The views of a scene show one set of named points, each view turned or mirrored, and shifted as a whole, with a little noise and some points left out.
(in the rows, 128 means zero)

Scene 1
View 1
zup: [156 179 135  75  94 148 161  86 146  69 124 147 106 104  88  91 136 136
 114 132 166]
Vize: [138 119 129  96 101 150 158  87 114  79 128 140 120 123 107 141 111 132
 116 134 127]
vume: [106 131 168 109  89 114 149  44  86  49 121 162 139 133 139 139  97 142
 131 178 129]
roto: [ 73  65  98 141 154 150 154  40 149  80  81 158 196  79  72 120 142 144
  66 121 192]
kom: [133 137 150 112 112 153 154  69 148  63 131 166 147  80  98 111 134 123
 114 121 184]
Tev: [184 157 129  64  96 162 184 113 108  63 148 118  87 125 105 127 122 114
 143 138 109]
Rumo: [145 150 163 103  88 132 157  65 120  59 133 157 132 120 116 122 113 134
 137 159 145]
kiz: [ 96 146 147  96 116 133 152  55 113  49 117 163 140  94 111 108 135 132
  99 145 165]
did: [192  91  93 102  95 140 206  84  98  83 103  80 129 188  89 157  93 151
 162 200  58]
vosot: [135 110 109  99 140 172 176  95 112  74 131 128 146  96  83 133 150 114
 109 125 125]
dofol: [130 112 143 103 130 172 163  95 107  59 157 152 136  81 114 145 135  95
 121 108 141]
lefog: [129  99  93 123 116 147 151  77 137 117  98 125 170 138  64 136 129 166
  92 155 118]
fudan: [161 122 118 137 118 137 183  58 129  84 103 114 201 145  64 123 147 158
 141 205 103]
Ribub: [163 214 186  84  65 136 136  90 134  73 157 170 107 110 112 102 128 136
 132 147 152]
fidug: [156 163 151  70  95 146 172  95  91  51 148 135  99 121 122 128 122 115
 141 151 112]
beva: [163 169 130  73 113 152 186  97  95  58 137 115 125 127  93 118 151 124
 137 171  94]
luzin: [157 165 117  69  87 137 169  88 119  80 111 121 102 144  88 110 121 153
 117 165 116]
lov: [175 169 128  76 106 143 196  90  90  53 130 104 127 144  92 117 145 131
 151 193  79]
bamol: [134 136 142  92 113 149 169  74 110  51 131 145 129 105 110 123 129 119
 125 142 141]
Kop: [124 173 127  58 121 156 169  86 130  48 122 147  99  79  94  85 151 117
  94 114 177]
Nulo: [118 148 138  71 116 153 163  87  99  51 136 149 104  96 116 120 133 113
 107 125 142]
lived: [176 159 183  91 105 165 181  94 110  26 180 156 116  81 132 128 131  81
 170 129 147]
View 2
fidug: [171  86 104 153 151 146 121 137 132  69 159  85 120 119 120 113 115 134
  94 140 124]
zup: [144 118 126 178 118 127 166 122 113  64 151 117  93 152 110 105 117 160
 127 127 145]
luzin: [187 127 152 169 133 143 129 124 107  44 168 106 118 112 105  93 126 162
 100 137 145]
Vize: [142 128 144 138 152 138 135 125 144  72 174 104 128 132 131  92 139 156
  92 124 110]
vume: [148 142 157 119 169 160 143 128 159  90 122  77 129 127  98  95 149  92
  76 155 120]
roto: [101 233 179 112 144 120 159  69 171 113 173 118  81 214 153  72 197 165
 121 103 124]
Kop: [139 118  96 179 141 108 156  94 122  78 158 126  66 162 130 109 130 152
 141 127 149]
vosot: [154 144 119 133 139 130 108 109 144  87 197  97 106 169 160  96 147 178
 112 109 113]
beva: [203 113 110 154 133 151  96 129 118  66 173  76 114 133 123 107 121 154
 104 137 139]
lived: [134  62  70 141 130 148 142 163 155 100 152  62 107 170 131 138 101 130
  97 124 123]
Ribub: [141  96 115 173 110 145 174 158 108  66 114 109 119 139  86 109  90 124
 129 147 110]
dofol: [121 114  97 126 151 128 127 125 164 102 179  95 112 171 159 107 137 151
 107 112  95]
Tev: [175  76 107 163 138 140 118 143 124  55 186  90 122 119 130 115 108 170
  91 124 132]
Nulo: [143 111 102 153 163 123 135 106 141  83 161 109  95 140 135 104 135 134
 114 132 121]
kiz: [133 156 129 144 153 132 154 100 145  97 133 104  87 165 117  96 152 118
 121 141 128]
kom: [108 143 129 142 123 131 172 124 148  95 149 104  94 190 126 105 135 149
 122 116 123]
bamol: [147 125 121 141 146 138 137 121 147  86 160  89 104 155 128 106 137 140
 102 129 129]
did: [223 136 193 125 141 180  80 146 137  42 214  52 164  97 120  91 144 188
  32 122 153]
lov: [225 118 123 151 126 167  84 138 113  61 171  60 124 127 112 107 121 152
  92 142 148]
fudan: [204 198 187 116  97 183 100 139 131  77 171  48 136 175 110  85 151 170
  85 125 139]
Rumo: [143 126 140 141 136 153 156 140 142  81 137  85 119 146 103 105 126 126
  96 139 127]
lefog: [161 202 194 127 126 145 120 110 131  67 190 111 135 154 132  64 162 188
 102 114 107]
View 3
luzin: [146 161  77 105 119 150 107 107 137  98 103 163 108 137 121 144 116 103
 151 172 132]
roto: [ 65 135  99 213 145 125  92 167  54   3 108 110 199 156 124 121 167  64
 155 145 153]
kiz: [104 129  88 153 108 148 104 137  94  37 168 131 141 124 126 137 128 114
 161 148 129]
vume: [120 133  87 115 123 149 142  75 114  69 187 124 163 110 142 135 147  97
 182 152 108]
zup: [145 145  63 139 109 143  75 144 125  64 136 145  94 121 110 148 116 119
 122 169 141]
bamol: [119 147  94 139 111 146 109 135 115  74 151 124 118 116 130 122 143 106
 140 162 106]
Rumo: [135 140  75 125 114 142 112  98 121  74 171 122 129 110 124 138 140 101
 135 163 121]
fidug: [138 158  94 107 101 156 117 121 144 108 159 136  89 103 138 122 129 116
 144 175  95]
Vize: [123 159  89 139 128 141 104 127 129  90 130 129 130 113 148 125 149  83
 155 183 123]
kom: [118 133  74 171 115 133  81 148 100  42 163 109 130 113 117 132 146  99
 114 164 137]
Ribub: [153 134  55 120  87 148  82 101 143  82 198 136  89  98 117 159 104 116
 117 183 153]
vosot: [ 91 166 116 160 113 144 100 164 106  87 108 120 116 134 136 104 148  81
 131 173 115]
fudan: [ 99 159 104 119 121 139 139  63  86  99  91 120 158 176  93 122 145  52
 101 149 133]
Nulo: [116 147  97 144 105 154  99 160 123  71 156 136 105 109 142 124 130 122
 161 168 108]
lov: [128 169 110  83  97 162 140  91 130 128 112 147  91 147 111 118 119 105
 121 159  93]
Kop: [126 142  82 155 101 151  73 186 113  42 139 148  88 122 117 138 112 140
 140 158 125]
dofol: [ 97 154 110 168 107 143  97 166 116  83 161  99 114 101 150 101 159  91
 131 180 103]
lefog: [ 94 164  96 153 138 134 104 111 101  85  74 136 166 161 132 129 147  42
 148 179 163]
lived: [139 146  91 132  91 146 105 140 132  95 203  93  74  80 124 107 152 124
  90 170  75]
Tev: [150 173  90 110 112 151 103 136 152 122 123 138  73 107 134 118 136 109
 124 184  95]
View 4
kiz: [ 86 132 143 150 171 142 111 109 100 171 103 165 116 161  80 167  89 136
 107 181 121]
fidug: [126 171 166 150 169 145 124 100 110 168 146 175 148  91 146 193  84 164
 115 176 127]
roto: [ 63  82  64 163 145 141  79 115  92 164  95 178 113 179  18 153 104  56
  92 169 149]
Rumo: [ 97 145 153 133 159 155 107 103  97 156 143 156 124 118 128 157  89 141
 111 187 102]
Kop: [126 170 178 163 172 129 120 106 120 178 129 197 137 185  82 176 100 135
  83 153 145]
zup: [126 177 175 145 158 142 110 113 118 167 162 172 129 162 108 151  96 128
  82 164 138]
lived: [117 133 200 153 170 174 127  79  86 143 149 217 150 107 149 197 132 167
  97 165  97]
Tev: [145 185 164 155 158 143 116 100 117 167 173 187 164  84 149 194  91 142
 103 161 145]
dofol: [105 109 132 162 155 156 117  85 106 150 123 212 129 113 106 212 116 134
  96 149 139]
lov: [135 185 154 177 171 159 115 135  86 181 157 154 178  65 145 169  82 148
 121 214 157]
Nulo: [114 154 152 155 171 131 123  97 117 172 118 188 133 135 105 199  89 149
 105 159 135]
kom: [ 94 120 151 145 153 158 105 100  99 149 137 187 114 165  90 158 117 117
  84 162 119]
Vize: [109 146 117 142 146 139 103  99 117 160 144 169 129 102 118 183  80 123
 108 162 136]
beva: [135 175 156 178 168 158 120 128  97 177 150 166 163  85 134 180  91 150
 109 198 163]
Ribub: [117 170 203 125 156 165 125 109 120 150 167 149  94 146 149 147  95 175
  85 175 114]
lefog: [102 133  64 158 128 149  84 134 110 166 152 140 121 103  85 151  76  78
 100 184 180]
vosot: [117 129 111 179 151 151 107 111 104 166 134 198 147 110  92 196 106 109
  94 163 173]
bamol: [105 141 144 154 164 147 112 102  99 164 129 183 140 121 109 181  95 135
 108 175 125]
fudan: [ 96 132  98 173 146 182  85 154  64 165 158 133 154  77 107 126  95  92
 111 234 161]
did: [125 180  80 154 143 141  80 125  86 174 185 140 199   5 152 166  56  90
 142 209 148]
luzin: [130 196 143 148 155 133 105 125 119 180 165 143 146 109 125 155  64 127
 109 183 151]
View 5
beva: [130 112 128 132 136  99 134 167 105  97 136 114 110 125 142 132 146 127
  80 107 110]
lov: [119 101 122 131 144  91 127 171  96  75 136 129 100 132 133 142 159 130
  79 106 112]
Vize: [169 135 110 145 118 109 132 134 151 132 122 113 118 137 135 119 153 109
 138 108 113]
lefog: [163 131 138 129 152 125 125 116 149 164 107 134  83 192  97 140 133  86
 140  72 111]
luzin: [155 118 107 140 130 105 139 155 130 101 107 111 104 158 133 155 150 101
  89 130 141]
kom: [157 145 110 128 101 141 129 151 187 175 139 112 119 114 126 116 120  81
 112 139  73]
fudan: [111 111 135 118 162 118 104 141 135 129 137 170  60 169  80 154 150  97
 114  81  79]
kiz: [151 139 100 132  80 135 144 126 168 140 116 124 133 135 124 118 111  91
  96 128  59]
dofol: [166 141 127 136 109 121 130 147 154 160 149 101 140  95 148  82 133 122
 140  99  76]
fidug: [145 126 102 148 108  94 141 159 127  92 136 105 128 103 155 121 161 129
 101 128 113]
Ribub: [119 161  90 159  97  97 163 144 171 136 143  92  95  85 153 151 156  92
  66 179 123]
bamol: [154 129 108 134 105 119 129 151 151 127 133 117 128 119 134 114 136 111
 112 121  83]
lived: [133 134 103 141 100 105 122 186 154 122 181 103 134  47 161  96 160 130
 108 150  78]
did: [151  89 116 138 175  86  91 159  99  62 123 158  81 178 107 149 204 134
 161  76 142]
Tev: [161 118 113 141 135  96 129 184 121 103 140  91 123 108 161 123 165 126
 108 128 141]
Rumo: [136 138  91 144  99 111 133 139 167 119 134 129 107 115 126 134 157 101
 111 141  90]
Nulo: [169 134 110 137  92 118 147 147 144 127 121  96 149 118 153 104 124 113
 103 122  92]
vume: [133 139  76 156  74 103 138 100 164  91 117 154 116 134 114 129 162 114
 129 123  66]
vosot: [165 124 143 122 135 124 126 151 131 153 132 110 124 137 133 102 122 114
 123  80  89]
roto: [187 135 132 106 108 176 116 113 195 208 105 142 124 186  84 103  79  63
 149  77  34]

In a view up to two points have been moved. Name them for each view, in the order of its rows, or write none.
view 1: none
view 2: beva, fudan
view 3: none
view 4: none
view 5: Ribub, vosot
